Each row is a point on a tangle of strands that fork, close into loops and nearly touch. The rows are in no order.
Points whose rows are less than 36.9 apart are linked; no others are. Some points are linked to none.
z_289: [-21  18 -17 -18  19  26 -56   3 -48 -63  51]
z_497: [-29  35 -27 -32  13  -6 -51   4 -29 -45  48]
z_603: [ -6  24 -28 -21   3 -56   4  -7  22  18 -14]
z_213: [-33  48 -37 -44  13 -31 -36   4 -10 -22  45]
z_418: [ 48 -56  40  49   6  29   7  -7  -7   5 -59]
z_707: [-21   0  20   1 -51   9  67   2  55  35  23]
z_874: [ 56 -37   7  26  68  24 -54 -11 -17 -15 -18]
z_820: [  2   4  -9  -3 -13 -39  21  -4  18  20 -36]
z_174: [-31  26 -18 -19 -26 -58  59 -11  31  44 -26]
z_580: [ 26 -45  50  43 -18  85  12  10   2  -7  29]
z_860: [ 42 -47  42  39   6 -11   0 -14  10  15 -76]
z_522: [-25  27 -20 -20 -18 -70  43 -17  32  40 -32]
z_91: [-29  41 -33 -38  -1 -30 -23   4  -9 -12  32]
z_186: [-40  24  -1 -11 -35 -49  86  -8  46  53 -29]
z_278: [ 41 -19  -7  14  55   9 -52  -1 -14 -15  -4]
z_862: [-42  24   1 -17 -38 -19  76   4  44  41   9]
z_952: [ 59 -52  18  39  40  35 -33 -15 -28  -7 -30]
z_356: [-35  20   2 -11 -35 -29  82  -1  46  46 -13]
z_597: [ 34 -31   6  27  15  31 -19   2 -27  -7 -16]
z_540: [-11  11  -7 -10 -24 -13  33   8   9  19 -10]
z_891: [-24  24 -14 -20 -16  -3   4  12 -11  -2  16]
z_998: [ 51 -27  -1  17  70  18 -59  -4 -17 -17  -7]
z_76: [-22  24 -23 -25  23   9 -62   2 -38 -55  51]
z_142: [ -1   1  -3  -1   1  27 -20  12 -31 -19  15]
z_623: [-29  35 -30 -31 -15 -34   9   2   2  12  12]
z_266: [ -5  12 -17 -10  -8 -10  -3   8  -8   2   2]
z_25: [-31  27 -14 -20 -28 -36  54   1  23  33 -11]
z_3: [-41  45 -33 -42   4 -15 -37   4 -24 -42  50]
z_555: [  6   4 -18  -7  19   6 -45   7 -25 -21  19]
z_923: [  8  11 -16 -11  12 -57  -2  -8  29  13 -30]
z_878: [ 56 -42  10  31  47  32 -46 -12 -28 -10 -21]
z_72: [ 15 -15  -1  11  11  29 -28   9 -33 -15   7]
z_130: [  0  14 -22 -11  -3 -25  -6   2   1   6  -6]
z_589: [ -5  18  -4 -15   2 -87  21 -20  51  34 -50]
z_495: [ 57 -57  30  46  26  42 -17 -11 -24  -3 -44]
z_80: [ -7  10 -10  -9   4  20 -31  11 -36 -29  26]
z_808: [ 46 -44  30  36  16 -10 -13 -15   9   6 -64]
z_802: [-50  33  -3 -27 -34  -6  52  11  24  21  26]
z_323: [-20  27 -26 -24 -15 -43  20  -3  13  21  -7]
z_926: [ 24 -18  -2  16  23  28 -41   2 -35 -15   7]
z_932: [-30  11  14  -7 -44  -3  72   5  50  38  14]
z_379: [ 42 -30   2  23  37   1 -32  -7  -6  -7 -25]
z_279: [ 42 -37  14  28  23  -3 -20  -9  -1   0 -43]
z_102: [ 23 -36  38  37  -9  72  13  17  -6  -5  13]
z_358: [-38  30  -7 -23 -12  21  -8  14 -23 -37  39]
z_627: [-33  20   0 -14  -5  41 -15  12 -34 -53  44]
z_275: [ 22 -32  30  32   0  69   3  16 -20  -8   7]
z_464: [ 46 -55  44  47   3  16   7 -12   2   9 -72]
z_894: [-32  40 -33 -37  -8 -31  -7   4  -6   1  23]
z_256: [-20  -4  26   5 -59  20  58   0  51  28  36]
z_366: [-30  28 -17 -25 -14   2  -6  12 -20 -15  27]
z_743: [-17  24 -12 -16 -12 -79  37 -21  41  38 -43]
z_397: [ 18 -45  56  44 -37  87  11  -1   9  -9  47]
z_786: [-37  32 -12 -25 -29 -19  47   7  17  24   7]
z_99: [ 15   3 -20  -5  33  -4 -49   7 -15 -17  14]
z_308: [ 29 -10 -13   5  46   7 -56   3 -18 -17   7]
z_731: [  6  12  -6 -10  11 -71   6 -15  42  22 -45]
z_618: [-50  29   3 -23 -39  -8  64   7  37  31  28]
z_662: [  9 -37  52  35 -24  90   1   4  -3 -27  55]
z_190: [-23  14  -5 -12   7  38 -40   7 -48 -57  44]
z_554: [ 47 -52  28  44  13  31  -3  -6 -15   0 -46]

A fork is a point with three links, a tip a point with one. Leave the first point through the second and follow the links. Name the first fork or tip that comes.
z_99, z_555 => z_926
z_275, z_102 => z_662
z_662, z_397 => z_275
z_860, z_808 => z_379
z_786, z_802 => z_862
z_358, z_366 => z_130
